A landscape with many valleys, sampled at points; each row gives a point and its height.
From any point a ball takes the steepest step (drop divided by distance) to one of its 6 nearest points. It stops when none of these is lower. Distance is the straight distance between rows; heights are no part of it.
j864 h=22.3: [156 152 148 124 151 135  95  86 147 120  57 119 140 130 109 140 111 138
 165 187  93 132 153 118 139 137 127 136 168 125  99 135  53 150 110]
j20 h=11.6: [145 180 180 103 169 112  94  64 108  61  83 182 126 181 137 102 154 174
 158 169 171 116 113 150 119 156 148 153 149 116  67 147 106 105 138]
j786 h=11.4: [ 57  79 128 170 124 104 167 143 114 103 113 104  95 136 126  86 175 102
 135 152  41  61 125 117 156 181 126 108 146 127 145 152 204  74 141]
j938 h=14.3: [144  97  86 109 128 101 125 140 127 115 135 154 112  81  99 155  61 146
 105 146 132 168 131 146 152  95 101 135 118 111  91 149 141 139 178]
j331 h=9.3: [ 52 109 115 161 155 120 166 148  92  83 110 113  95 147 137  64 162 114
 129 133  69  89 136 141 148 183  91 140 135  98 107 113 194  83 101]
j726 h=15.5: [165  94 123 131 134 117 129 128 132 181 145 147 181 150 116 137 126 109
  95  75 154 150 125  84  79 139 128 124 149 118 160 125  90 185 142]
j670 h=32.7: [130 153 199 112 177 132 109 120 144  87  88 112 125 161 136 126 129 192
 146 169 130  98  85 117 137 169 113 108 164 125 111 181 118 106 133]
j982 h=15.1: [ 67 134 115 124 120 136 143  93  96  54 125 141  82 111 146 101 128 106
 150 142 113 112 135 145 148 140 119 132 102  90  93 103 161  95 138]
j932 h=19.8: [202  89 143 138 144 125 133 113 114 189 115 128 156 114 144 147 121 158
 110 115 128 156 124  83  82 136 128 136 173  93  94 123  43 180 112]
j821 h=11.2: [135 122  78 126 131 152  99 159 116 130 140 149 143 154  93 142 174  83
 146 102 145 153 176 127 147 133 139 135  94 148 230 100 175 154  88]
j402 h=20.0: [100  78  94 105 137 137 131 150 106 102 111 103  45 129 157  83 127 125
 140 151  88 122 131 148 197 155 102 113 116  86 130 108 143 123 121]
j730 h=17.6: [122  98  96  84 105 112 118 138 129 140 105 159 126  86 123 116  71 126
 121 138 118 160 124 112 147 107  97 111 117 122  90 178 130 105 159]
j346 h=11.7: [ 65 138 134  96 164 136 156 107 110  78 116 160 126 125 134 108 117  84
 164 183 150 114 139 173 141 115  92 125 112 143  68 127 197  83 173]
j99 h=25.9: [185 149 144 109 154 162  89 100 155 144 109  98 138 128 123 123 109 156
 127 167 121 133 139 115 146 160 112 118 179  95 110 132  50 155 145]
j496 h=10.2: [161 108 106 117 152 125 123 140 130 128 128 150 109 153 103 146  78 132
 145 178 134 150 126 131 122 164 105 110 150 128  86 143  85 154 183]
j525 h=22.0: [112 110 128 129 120 121 109 121 150 110 143 105  98  77 163 108  94 143
 117 126 106 126 119 129 166  98 124 106 106 114 108 139 154 102 124]
j332 h=11.5: [ 64 101 100  95 140  92 119 109  95  49 112 193 104 119 128 110 150 105
 156 160 173 122 131 167 150 113 122 140  95 108  82 126 151 107 170]
j632 h=20.9: [ 85 150 111 147  96 154 157 132 122 128 127  91  69 143 122 109 141 123
 160 142  67  80 138 135 154 160 168 113 136 115 133 124 163  75 112]
j890 h=16.6: [ 54  31 108 159 146 121 193 167 128  89 140 131 112 130  88 111 123  92
 135 135  58 130 126 167 132 169  79 132  73 111  94 106 176  77 141]
j520 h=32.5: [158 149  76 141 104 163 155 158  98 132 167 119 109 132 140 129 161 131
 106  92 152 145 172 102 147 165 162 152  68 117 190  72 130 173  86]
j95 h=15.8: [168 138 119 152 173 107 108 106 178 164  97 109 189 170 101 171 141  77
 101  83 126 150 146  71 100 125 121 153 201 162 163 131 107 184 123]
j186 h=23.4: [108 165 130 160 105 141 158 117 194 160 140 116 165 136 125 147 103 144
 124 115 164 118 117 105  94  97 142  97 129 174 142 146 156 100 138]
j323 h=17.0: [168 118 187 142 180 103 108 121 139 140 141 158 156 146  93 160 124  65
  93  72 153 127 125 125  90  82 138 130 157 153 196 115 110 132 119]
j156 h=53.8: [125 128  89 130 103 137 146 121 156 133 134 131 112  47 131 137  81 129
 108 135 103 146 103 122  93  93 172 106 101 121 113 143 108 146 137]
j903 h=20.2: [171 132 130 155 134 128 112 106 150 168 131 142 176 156 121 150 151 117
 101  94 150 105 109  92  98 148 135 128 185 119 149 130 106 183 111]
j614 h=26.1: [170 128 159 136 119 127  96 129 147 157 126 136 170 135 132 111 128 162
 114 108 139 136 111  82  95 155 146 110 170 108 129 136  89 171 151]
j600 h=16.9: [134 138 112 164 138 142 150 136 151 138 176 131 146 150 137 123 186 120
 171  97 152  99 162  88 140 158 138 128  95 174 218 108 179 119  66]
j760 h=37.4: [126 173 166 122 120 156 120  94 151 137  99 102 148 144 120 152 104 177
 127 163 120 142 130  77 137 158 124  99 165 138  80 113  77 121 126]
j138 h=13.9: [133 179 185  97 167 143 105  72 104  71  84 164 110 181 164 133 174 167
 162 184 154  75 124 143 156 145 107 155 159 131  75 133 118 120 143]
j974 h=8.9: [ 83 141 129  88 124 140 127 121 125  94 109 183 146 162 123 121 115 129
 178 161 153 137 105 178 118 149  86 134 145 124  94 161 158  77 186]
j458 h=62.4: [119 137  71 130 113 146 163 135 108 163 159 109  91 100 149 123 110 147
 123 101 110 158 147 121 124 133 139 152  86 128 150 115 119 150  90]
j161 h=10.5: [184 140 142 161 187 140  68 145 120 120 148 130 126  99  90 141 153  84
 123  80 115 198 144 116 152  44 147 185 123 160 185  93 143 130 104]
j734 h=36.3: [125 115  96 141 106 125 114 111 115 136 125 102  95  62 167 108  93 137
  92 109 123 156 122 107 139  87 138 123 112 115  79 119 126 112 113]
j266 h=23.5: [125 121 102 108 133 122 133 142 145 137 115 145 130 123 112 112  69 126
 136 173 120 142 125 101 145 128 102 110 156 131  97 154 112 118 177]
j573 h=17.7: [180 109 111 109  92 128 115 144 130 144 158 137 146  68 143 137 108 154
 102  65 173 154 133 116  98  98 152 123 113 128 139 120 111 166 130]
j345 h=33.6: [134 147 180 159 124 107 103 121 154 146 140 123 201 201 101 142 156 100
  97  83 185 151  97  98 101 133 150 129 163 146 164 125  83 151 137]
j280 h=42.1: [168 109 109  94 100 129 142 142 119 145 144 128 146 117 101 150  80 143
 104 140 137 164 103 132 100 118 146  81 102 109  98 149  92 188 170]
j552 h=10.3: [138 140 155 114 111 105 117 107  85  80 106 182  85 182 128  91 166 171
 174 156 184  97 122 158  91 169 136 173 150 130  59 124  90 124 139]
j885 h=6.4: [ 49 129 140 161 161 139 170  95  98  73  95 106 107 119 186 103 150 112
 151 161  63  72 123 141 169 136  99 137 137 110 125 120 195  50 116]
j514 h=9.4: [180 108  78 126 147 131  93 185 122 130 186 113 124 162  93 104 155 111
 104  58 157 155 173 151 139 114 129 164 103 106 222  87 143 181  92]
j977 h=23.2: [ 73 152 168 142  96 124 145 119 159 101 110  90 105 123 162 155 120 129
 130 161 113 115 124 169 156  98 142 124  95 153 119 146 202  74 163]
j956 h=21.0: [115  88 100 141  84 141 166 168 142 155 165  99  95 139 135  98 144 149
 104 117  95 143 134 131 142 126 120 112 122 122 176 114 140 132  70]
j277 h=20.6: [194 130 149 165 145 133 133  65 132 156  75 122 176 109 161 164 150 140
 119  98 130 137 146  95  73 116 120 129 166 100  74 102  70 182 103]
j119 h=20.8: [116 113 119 145 128 135 152 155 150 141 171 112 123 132 127 112 193 160
 161 135 137  98 154 132 123 152 172 112 110 140 180 110 155 109  71]
j360 h=8.3: [117 113 149  81 151 119 104 134 144  66 118 185 122 145 148 100 114 115
 159 169 164 128 107 157 165 119  78 110 154 117  93 159 126  93 170]
j812 h=10.4: [153 141  87 113  90 128 126 148 100 134 159  93 109 105 145 119 133 123
 122  72 151 149 155 114 125 125 162 160  76 113 161  98 122 196  84]
j137 h=25.2: [146  99  66 139 104 134 144 207  97 130 164  90 128 152 123 122 147 125
 118  79 144 152 163 141 133 161 115 129  68 109 183 116 114 204  87]
j407 h=16.5: [152 102 151 121 132 121  87 123 116 124 150 129 123 111  92 127 140  67
  82  48 164 129 129 118  99  62 136 145 113 145 180  83 119 142 120]
j948 h=8.0: [ 87 133  91 119 138 107 157  60 100  82 117 203 129 119 143  97 125 133
 142 150 125  99 167 176 122 111 122 141  80 121  86 103 166 103 161]
j814 h=11.3: [ 68 118  98 131 135 135 164  68  68  63 107 178 116 119 173 103 169 105
 165 162 133 134 147 152 105 125  67 165  84 102  65 112 161 120 133]
j779 h=18.0: [173 156 127 148 116 128 119  83 143 173  76 113 192 160 117 160 174  98
 121  67 114 145 159  73  90 103 121 153 187 117 109  98  76 177 106]
j966 h=22.2: [217 124 105 154 143 105 146 109  96 165  82 104 156 101 123 148 110 163
 149 115  93 159 156 119 112 144  96 123 164 113  93 145  81 213 134]
j800 h=9.9: [142 102 141  86 197  96 124 112 115  91  66 203 113 169 112  92 148 181
 145 161 156 120 124 134 151 152 102 178 172 142  85 130 105  88 151]
j634 h=15.6: [170 165 174 126 128 145 101 122 136 142 155 124 116  92 113 138 148  84
 124  78 174 159 130 136 105  82 155 152  99 156 153  98 117 152 116]
j581 h=19.0: [184 102 111 131 144 110 121 134  99 172 123 122 205 145 108 145 116 134
 113 105 127 188 121  98  85 149 101 128 179 100  98 140  86 194 126]
j480 h=25.6: [172  72  80 144 149 107 126 150 101 184 113 127 172 127 124 183 111 143
  84 120 124 158 144 137 120 139 107 126 145  93 112 159  90 205 139]
j117 h=21.6: [ 91 137 135  81 101 164 122 127 110  74 101 121  86 120 146  91 159  90
 144 140  84 102 127 158 189 111 117 110 101  86  99 108 143 107 144]
j347 h=19.3: [ 84  96  85 103 134 139 148 173 105  97 119 124  88 163 134  87 123  95
 157 145  68 119 154 163 172 177 103 114  97  79 128 134 133 133 149]
j589 h=33.4: [114 153 161 128 127 134 115 149 142 106 142 126 128 134 148 105 118 152
 128 155 125  96  86 148 127 146 135  69 153 146 112 186 156  70 177]
j401 h=22.1: [136 127 145 121 160 100 132 137 162 146 134 136 140 120 140 129  97 172
 129 171 112 128  89 128 134 155  90 116 165 171 125 189 136  94 149]
j457 h=23.9: [ 73 163 161 100 129 125 137 144 168  89 105 126 106 137 121 154 110 121
 132 197 116  98  76 161 149 133 108  95 132 143  96 168 171  89 186]
j112 h=17.5: [ 72 146 114 155  81 137 187 153 152 130 137  71 100 165 126 102 147 156
 155 161  66  99 157 124 152 162 162 109 103 130 139 124 211  58 100]
j370 h=24.0: [142 147 153 103 161 134 104 100 147 149  68 120 144 128 111 152  93 127
 133 161 108 143 120 102 139 151 126 121 171 133 110 140  89 119 164]
j599 h=25.4: [155  80 124  75 109 106 108 183 115 144 138 116 164 109 113 164  85 147
 117 138 122 189 113 176 147 159 133 107 121  93 103 163  86 170 163]
j108 h=14.4: [156 179 140 141 144 173  96 111 139 146 139 130 126 131  78 160 156  90
 155 103 149 144 140 148 151 108 161 170  98 154 196 100 151 120 118]
j500 h=25.1: [117 146 128 131  89 134 165 116 160 142 127 113 118  89 122 119 110 136
 111 136 153 137 140  81  72  67 155 123 108 144 125 124 139 126 148]
j69 h=14.6: [171 132 132 150 180 122  94 123 184 164 124 118 174 184  65 165 119  71
  99  82 111 189 137 122 103  67 133 146 156 207 185 125 133 133 109]
j535 h=7.0: [138 105 111 121 125  94 112 115  96 147 136 140 157  93  98 173 147  87
  50  51 140 162 142  91  92  71 128 160 104 130 174  98 126 175 115]
j22 h=9.6: [113 144 187 108 149 123  98 142 115  71  95 174 111 176 144 122 125 145
 153 181 129  98  92 160 147 146 106 115 143 138 109 164 133  94 150]
j497 h=8.8: [ 46 103 119 168 144 141 168 102 115  71 120 113 110 126 161  98 147  81
 135 153  89  77 112 142 147 131  78 152 148 101 117 122 170  81 122]
j908 h=25.5: [ 80 155 150 167 109 113 158 107 186 163 125 113 175 148 128 110 108 179
 113 145 120 137 118  92 103 137 149  80 162 169 141 149 115 110 150]
j995 h=13.5: [ 93 151 140 178 101 118 168 138 145 112 124  44 118 171 138  81 180 155
 134 157  60  78 122 139 156 151 152 138 128 144 148 155 220  75 112]
j714 h=11.8: [101 112 112 112 139  82  99 125 112  67 132 185 129 155 114 112 159 114
 154 170 184 119 128 170 115 116 108 141 111 108  73 132 150 119 164]
j4 h=19.4: [128  77 112 124  94 115 162 186 137 127 169  90  97 139 125  66 114 174
 128 136  80 136 136 141 160 145 139  92  97 102 146 139 139 126  90]
j745 h=26.2: [124 168  92 128 128 118 117 139  97 149 168 115 115 115 118 123 168  99
 138  84 178 113 160  73 140 122 172 166  90 118 202  76 128 163  73]
j154 h=7.8: [142 125 151 125  84 118 131 127 133 169 164 153 168 118 133 139 123 126
  97  84 175 144 111 110  77 100 144  91 127 121 154 135 102 177 144]
j235 h=26.0: [189  92 146 116 119 127 123 151 130 179 133 165 158 132 123 141  93 137
  98 123 113 150  99 104  91 146 140 110 156 108 133 161  69 154 120]
j225 h=20.5: [ 87 182 136 149  81 146 158 128 126 122 131  86  98 111 163  99 128 118
 156 152  59  81 135 128 157 137 156 120  87 114 132 122 171  83 143]
j544 h=36.2: [167 187 171 143 132 146 117  76 162 147 131 103 158 132 129 139 149 173
 163 137 122 114  94 107 106 142 159 104 149 124  97 149  57 165 134]
j495 h=40.7: [155 106  90 120 104 124 136 139 128 133 144 142 115  93 133 137  75 117
  99 144 124 170 133 139 137 115 109 125 125 148  88 149 115 144 155]
j625 h=16.7: [128 153 160 139  83 140 126 137 169 149 156 136 157 147 106 162 118 115
 128 136 158 130 132  98  87 134 159 104 129 165 148 143  95 151 126]
j339 h=66.8: [143 168 165 148 149 134 127  86 158 153  91  66 128 148 149 163 110 202
 111 156 106 132 101  77 133 154 113 115 162 152 100 142  92  63 161]
j283 h=32.9: [109 132  94 149 133 158 184 142 127 144 170 134 116 134 108 112 142 136
 116 100 147 119 159  74 134 146 168 155 104 131 209 108 147 142  90]
j476 h=9.5: [101 146 160  81 153 116 112 113 100  95  88 221 110 183 121  87 146 155
 172 170 164 115 121 160 110 172  99 161 169 123  88 136 132 121 151]
j70 h=25.3: [107 130 140 144  92 124 124 135 173 156 148 128 135  79 128 140  73 167
 114 138 125 123 114 116 100  93 164 101 131 166 124 140 153 108 127]
j983 h=18.1: [ 85 167 163 105 115 133 115 115 151  98 118 111  85 107 138 140 107 123
 137 159 113  99 130 169 154 118 132  65 141 138  97 162 160  94 161]
j12 h=6.5: [ 84 181 191 127 162 136 129  93 129  81  77 141 131 182 168 131 127 157
 123 184 153 109 101 164 129 177 117 127 147 123  95 143 145 111 180]
j62 h=16.8: [ 95 169 176 124 103 156 150 129 151 144 137  91 109  74 161 100 154 160
 137 133 138 101 114 144 135  74 163 118 103 124 153 108 129  86  83]
j529 h=13.7: [ 67  65 120 162 119 111 184 176 137 127 130 111 135 147 112  74 126  98
 157 138  47  79 110 135 165 155 119  81 102 123 112 134 208  52 111]
j766 h=8.6: [194 128 115 130 174 153  75 134  93 145 142 120 111 136 101 152 163  89
 128  62 124 147 131 125 141  93 150 182  97 126 210 116 128 158  80]
j450 h=35.5: [149 120  77 125  95 152 138 137  93 143 176 103 120  64 139 131  81 151
  99 104 126 144 135 148 125 102 125  96  84 111 102 127  99 167 131]
j855 h=9.1: [112 103 127  87 131 122 115 123 129 101 118 176 116 120 140 101 121 117
 125 145 123  97  89 169 152 102 103 118 121 124  75 142 174  92 166]
j448 h=24.5: [132 151 142 120 103 155 132 121 148 153 114 123 161 147 125 147 103 143
 126 139 120 144 119 100 113 158 139  75 146 138 129 142  77 145 150]
j299 h=24.4: [ 85 188 124 141  98 153 154 127 162 149 120  82  98 138 122 130 139 182
 180 157 123  73 162 136 133 158 196 134 104 105 168 126 180  79 100]
j528 h=22.6: [188 193 155 142 135 127 128  88 168 183  84  86 198 149 118 184 166  60
 118  61 132 155 128 117  89  90 141 122 177 124  81  98  66 185 141]
j527 h=29.9: [123 186  95 146 107 154 137 136 110 164 146 129 115 121 128 123 145  98
 161  78 171 107 145 104 136 123 161 145 102 161 189 105 161 109  80]
j359 h=14.5: [ 66 140 103 134 131 151 134 111 130 114 123 123  85 128 161  90 159 103
 150 174 101  90 135 149 177 149 137 126 114  93 115 139 155  82 113]
j580 h=26.6: [108  97 134  91 130 112 127 126 155 132 143 154 130  68 120 131  69 125
 102 137 129 114 112 106 127 103 127  64 134 143 113 181 133  98 140]
j667 h=17.2: [108  93 117 100 160 140 137 100  76  67 114 143 105 101 182 111 145 122
 119 130 111 119 136 172 171 133  95 136  94  98  98  99 135 102 130]
j823 h=17.1: [137 114 147 122 118 112 116 121 152 168 157 147 139 123 110 142 126 103
  91  86 165 125 107 104  74 114 157 114 156 150 159 114 100 159 129]
j279 h=15.2: [ 62 126  92 124 113 159 162 140 116 104 123  90  62 145 136  78 115 111
 165 148  58  96 118 137 152 157 106 116 117  91 124 107 143  79 110]
j631 h=16.1: [165 114 156 144 121 101  88 157 148 141 123 151 178 126 105 174 119  77
  82  47 163 153 129 115  80  78 145 155 141 152 191 133 119 154 124]
j941 h=23.7: [207  74 127 138 154 126 126 148 111 167 104 146 174 121 107 160 103 173
 135 134 111 163 131  90 119 159  94 147 166 115 108 149  78 196  96]
j647 h=32.6: [123 134 154 136  94 148 125 113 114 132 146 139 119 102 123 128  96 110
 134 146 167 136 136 111 112  89 179 133  82 156 160  97 116 142 112]
j679 h=10.0: [ 85 132 105  69 122 126 136 106 100  59  99 204 129 116 139 111 144 110
 160 156 141 120 125 190 149 136  97 111  98 120  92 124 177  98 163]
j943 h=10.1: [133 138  74 107 128 134 104 164 106 128 188 139 142 179 104 133 154 118
 153  89 156 140 168 133 144  99 121 149 107 147 235  91 126 183 109]
j325 h=6.0: [118  78  98  87 154  92  86 124 120  85 104 165 110 116 133 117  91 134
 124 143 150 147 111 148 143 113  61 139 131 138  91 144 143 105 156]
j499 h=15.7: [175 101 141 141 129  93 100 131  94 133 147 118 137  80 107 149 140  95
  88  74 150 145 128 115 111  62 112 176 114 148 176  69 136 150  87]
j886 h=18.8: [ 64 184 165 135 118 145 159  99 148 117  96  37  92 110 141 120 124 142
 133 168  64  89 105 149 143 110 137 141 114 147 110 148 189  67 159]
j866 h=24.6: [123 161 107 144 163 158 132 114 129 138 138 123 133 148 102 146 168  63
 171 122 128 106 178  96 182 159 133 139 104 169 220  98 155  92  93]
j882 h=11.0: [130  87 144  98 175 112  89 147 132 110  91 168 140 120 122 110 108 139
 154 173 125 113 115 112 141 157  86 142 194 149 120 168 115  73 146]
j655 h=34.5: [ 97  94 105 114 126 136 134 147 113 140 133 140 100  50 138 136  69 148
 139 114  97 140 106 114 126  98 119 107 117 147  97 148 136  99 128]
j445 h=25.8: [ 21 174 150 163 135  88 139  91 133  96  99 148 146 132 148 137 116  93
 130 159 122  65 100 168 141 106  82 123 123 163  77 143 198  64 184]
j489 h=26.7: [105 115 146 133 114 128 134 124 186 139 148 115 113  92 141 108  93 147
 104 129 127 108  87 129  90 104 136  92 140 169 125 175 144  73 111]
j373 h=38.7: [109  98  63 137 101 109 181 207 105 167 175  95 139 147 118 121 149 120
  97 106 141 154 149 137 126 147 139 153  59 123 172 106 124 157 107]
j987 h=20.1: [188  97  66 125 133 105 131 154  91 170 147 109 204 128 128 160 103 129
  69  97 144 188 130 129  60  99 115 127 125  96 104 156 108 190 131]
j747 h=15.3: [172 100 108 135 118 119 118 118  81 144 147 106 142  79 144 170 102 130
  73  62 177 158 127 133  82  64 129 147 108 126 145 101 103 172 110]
j709 h=22.5: [111  62  59 133  99 114 193 204 131 137 168 108 110 136 152  94 146 157
  92 101 118 122 136 117 143 138 108 123 111  88 157 117 124 124  70]
j723 h=22.4: [119 195 201 107 146 144 111 123 159  91  91  91 119 187 155 151 125 184
 112 197 149  93  84 123 143 164 109 116 146 138 105 181 131  89 164]
j451 h=19.9: [180 137  97 155 127 132 152  90  82 179  86  99 174 109 149 176 145 109
 119  85 128 145 138 108  94 134 112 140 190  78  88 101  44 235 135]
j487 h=19.5: [106  69 135 123  70 111 152 188 152 146 180 116 102 139 117  79 142 129
 133 126 112 107 126 152 140 157 148 103  77  86 129 132 137 123  86]
j815 h=9.8: [169 130 106 112 155 141  49 110  85 141 175 143 109 130 106 133 162  89
 126  62 165 121 124 131 140 106 153 173 108 139 188 102 132 143  78]
j789 h=32.0: [149 162 137 108  84 138 103 140 105 168 184 131 117  67 130 161  98 114
 111  84 153 147 124  97  89  91 155 131 101 130 119 105 101 188 138]
j870 h=19.1: [ 80  68  95 129  92 144 162 173 143 113 159 111  95 132 118  88 105  91
 155 139  79 131 103 159 161 163 121  86  84  93 130 104 144 128 115]
j650 h=12.4: [ 98 168 139  95 164 125 132  78 119  50  94 203 127 219 142 100 172 160
 160 193 178  87 129 147 115 171 123 168 146 128  70 128 139 105 143]
j199 h=23.6: [124 136 153 127  98 154 109 139 151 165 149 112 163 123 118 113  92 127
 115 135 139 135 110 114  84 136 160 100 126 146 136 141  85 151 148]
j94 h=17.8: [175  87 120 136 136 105 133 165 115 197 140 130 164 106 133 161 106 117
  92  98 150 150 110  92  75 143 112 120 162 128 123 123 105 201 121]
j423 h=27.4: [139 121 188 134 116 109  91 135 164 164 169 142 165 147  94 140 154  93
 109  99 168 124 119 147  92 123 153 113 146 172 179 119 117 153 148]
j618 h=14.1: [ 91 119  75 146 132  89 156  94 132  70 114 210 120 132 126 115 145 153
 170 165 148 102 125 168 107 109 132 172  99  97  34 139 157  95 167]
j551 h=36.9: [182 159 177 179 138 139 121  79 159 162 101 118 195 141 137 171 192 120
 104  74 140 131 115 109  89  96 148 131 182 129  77 117  71 145 112]
j77 h=10.8: [153  92 100 102 167 101 123 155 100  85  89 153 120 148 107 157  86 125
 151 169 173 158 142 130 155 168 100 158 147 139 106 138  86 142 188]
j397 h=17.3: [ 83 138 154 128 108 136 126 109 132  89 124  96  80  87 156 102 114 111
 117 134  94  99 104 166 157 120 178 102 120 127 103 135 178  76 137]
j533 h=31.6: [129 169 214 129 172 126  79  89 144  83  60 114 120 152 155 141 151 183
 128 178 135  96 107 146 151 157  99 111 164 130  78 172 125  96 143]
j336 h=19.6: [145 150 159 148 123 151 124 116 140 138 152  96 102 123 131 117 178 174
 153 120 137  92 146 150 136 135 146 144 103 149 198 134 185  92  67]
j301 h=19.7: [160 100 142 106 101 123 107 136 114 142 177 131 131  81 128 149 141  92
 107  65 150 151 142 138 133  63 165 127 106 147 175 102 116 160 122]
j755 h=25.7: [ 93 128 139 133  92 156 160 156 137 124 159 106  90 139 112 101 158 137
 161 138  84 105 140 131 164 146 184  98 108  99 149 117 150 119 111]
j968 h=20.4: [127 180 150 134 106 133 127 126 174 165 158 139 150 127 112 151 134 110
 115  98 181 116 135 108  74 122 153 120 110 204 173  97 129 135 148]
j676 h=6.6: [152 159 158 121 170 177  50 137 127 134 185 126 135 178 104 114 170  88
 160 101  95 159 128 150 180 108 140 152 102 156 216  98 158 153 102]
j59 h=13.3: [ 45  72 126 148 133 135 181 138 136 113 149 115 120 133 130  64 152 116
 130 126  54  81 135 122 160 179  43 118 104 103  89 132 183  66 133]
j901 h=53.9: [219 106 132 140 163  87 109 125  67 121  85 118 140 116 114 186 118 149
 117 170 110 158 151 160 179 137 108 152 171  96  91 120  49 165 136]
j787 h=12.5: [174 141 117  75 150 102 102 129 116 117  82 136 101 112  93 168  78 132
 151 169 112 142 146 118 161 145 114 124 184 125  87 139  41 118 156]
j33 h=11.1: [154 105 115 106 139  49 110 106 102  88  68 194 117 155 115 115 144 173
 145 159 189 132 142 127 129 184 114 178 156 120  98 127 121  87 136]
j664 h=8.1: [114 189 182 121 113 151 140 139 158 124 149  81  88 110 132 115 135 152
 143 158  99  95 124 147 145  81 167  89 132 138 123 141 151  56 136]
j185 h=28.3: [107 139 117 134 116 147 146 133 131 174 152 116  94  90 144  95 131 162
 136  94 115 128 125  87 142 125 148 128 113 103 145 114 154 129  73]
j627 h=41.7: [191 101  90 150 162 102 132 148 109 134  96 116 160  89 124 192  81 166
 133 151 102 174 180 160 121 126  84 153 152 123  89 139  38 196 121]
j102 h=17.9: [151 117  88 131 125 100 125 146 106 192 113 117 181 133 119 168 130 130
  87  92 132 159 128  98  85 144  94 121 172 128 127 128  94 200 128]
j421 h=9.7: [ 91 162 136  96 137 128 121 104 106  69  93 195 126 193 129 116 140 134
 158 167 179 114 123 170 119 160  90 152 151 131  98 145 137 107 146]
j74 h=18.7: [107 177 179 129  68 149 140 113 162 127 160  79  99  95 155 150 122 154
 135 157 124  98 105 151 143 109 193 110  99 163 162 130 144  87 116]
j698 h=26.8: [144 108  84 155  99 152 107 175  71 159 169  87 134 132 173 118 148 129
  72  51 156 133 131 144 131 120 115 150  82 107 163 105 106 198  92]
j975 h=39.7: [153 112  73 123  76 134 137 168  80 148 177  95 103 102 162 133 104 141
 106 110 124 181 148 148 140 134 134 140  83 116 135 112 100 167 114]
j724 h=10.6: [ 78 105 126 137 169 144 161  76  83  64 100 157  97 134 159 103 150 130
 140 164  89 118 136 133 140 166  73 169 121  78  99 103 166  75 106]
j990 h=32.4: [119  98  72 151  98 145 167 181 143 169 168 122 104 121 145 100 135 127
 134 124 137 117 161  88 134 142 147 121 111 128 183 112 169 136  77]
j648 h=18.6: [208  77 138  99 148 130 111 152 142 138 101 114 124 133 114 138 110 164
 125 168 113 154 107 116 149 163 124  97 154  99 109 151  57 164 138]
j830 h=18.9: [160 141 108 156 142 114 116 122 116 174  99 102 192 150 134 157 128 108
 120  82 119 168 138  76  89 118 146 144 190 107  91 121  93 210 101]
j669 h=10.9: [182 132 123 115 146  83 103 136 142 138 150 152 148 127  87 161 120  65
  96  65 116 145 147 131 113  70 130 178 138 163 205 106 134 132 113]
j239 h=24.3: [126 150 139 200  95 162 156  97 164 158 154 114 135  92 140  94 127 143
 127 113 149 100 134  73 109  91 159 145 102 145 141  90 150 108 100]
j531 h=6.9: [ 64 170 169 129 108 122 153 105 171 105 124 119 102 169 147 174 107 128
 123 196 112 112  83 153 151 147 114 107 135 159 131 170 197  63 193]
j327 h=17.4: [154 119 119 114 117 135  84 124 136 126  90 146 132 146 115 151  90 139
 164 185 137 137 139 114 116 159 122 109 165 112 107 138  77 156 133]
j481 h=26.3: [124 113 155 150 125 138 144 119 151 140 140 141 109  59 149 120 111 143
 132 137 139 126 108 137 127  85 141 105 123 159 114 163 130  77 116]
j447 h=10.7: [152 141 173 132 169 147  63 152 123 139 146 153 126 113  83 145 157  69
 102  85 142 157 125 150 136  62 155 162 102 185 177 103 135 119 116]

Where does a ball stop that starts at each point below?
j627 -> j154
j709 -> j885
j941 -> j154
j990 -> j885
j299 -> j885

Call two points neighbours if one is among the 6 nearest of the other. Go from one point of each pair to the other, from neighbour to neighbour, staying as low as possible. Name the highest point that can't be avoided.
j948 and j496 -> j77
j154 and j664 -> j336
j535 and j154 -> j95
j948 and j12 -> j679
j885 and j496 -> j814
j676 and j535 -> j669
j12 and j325 -> j22
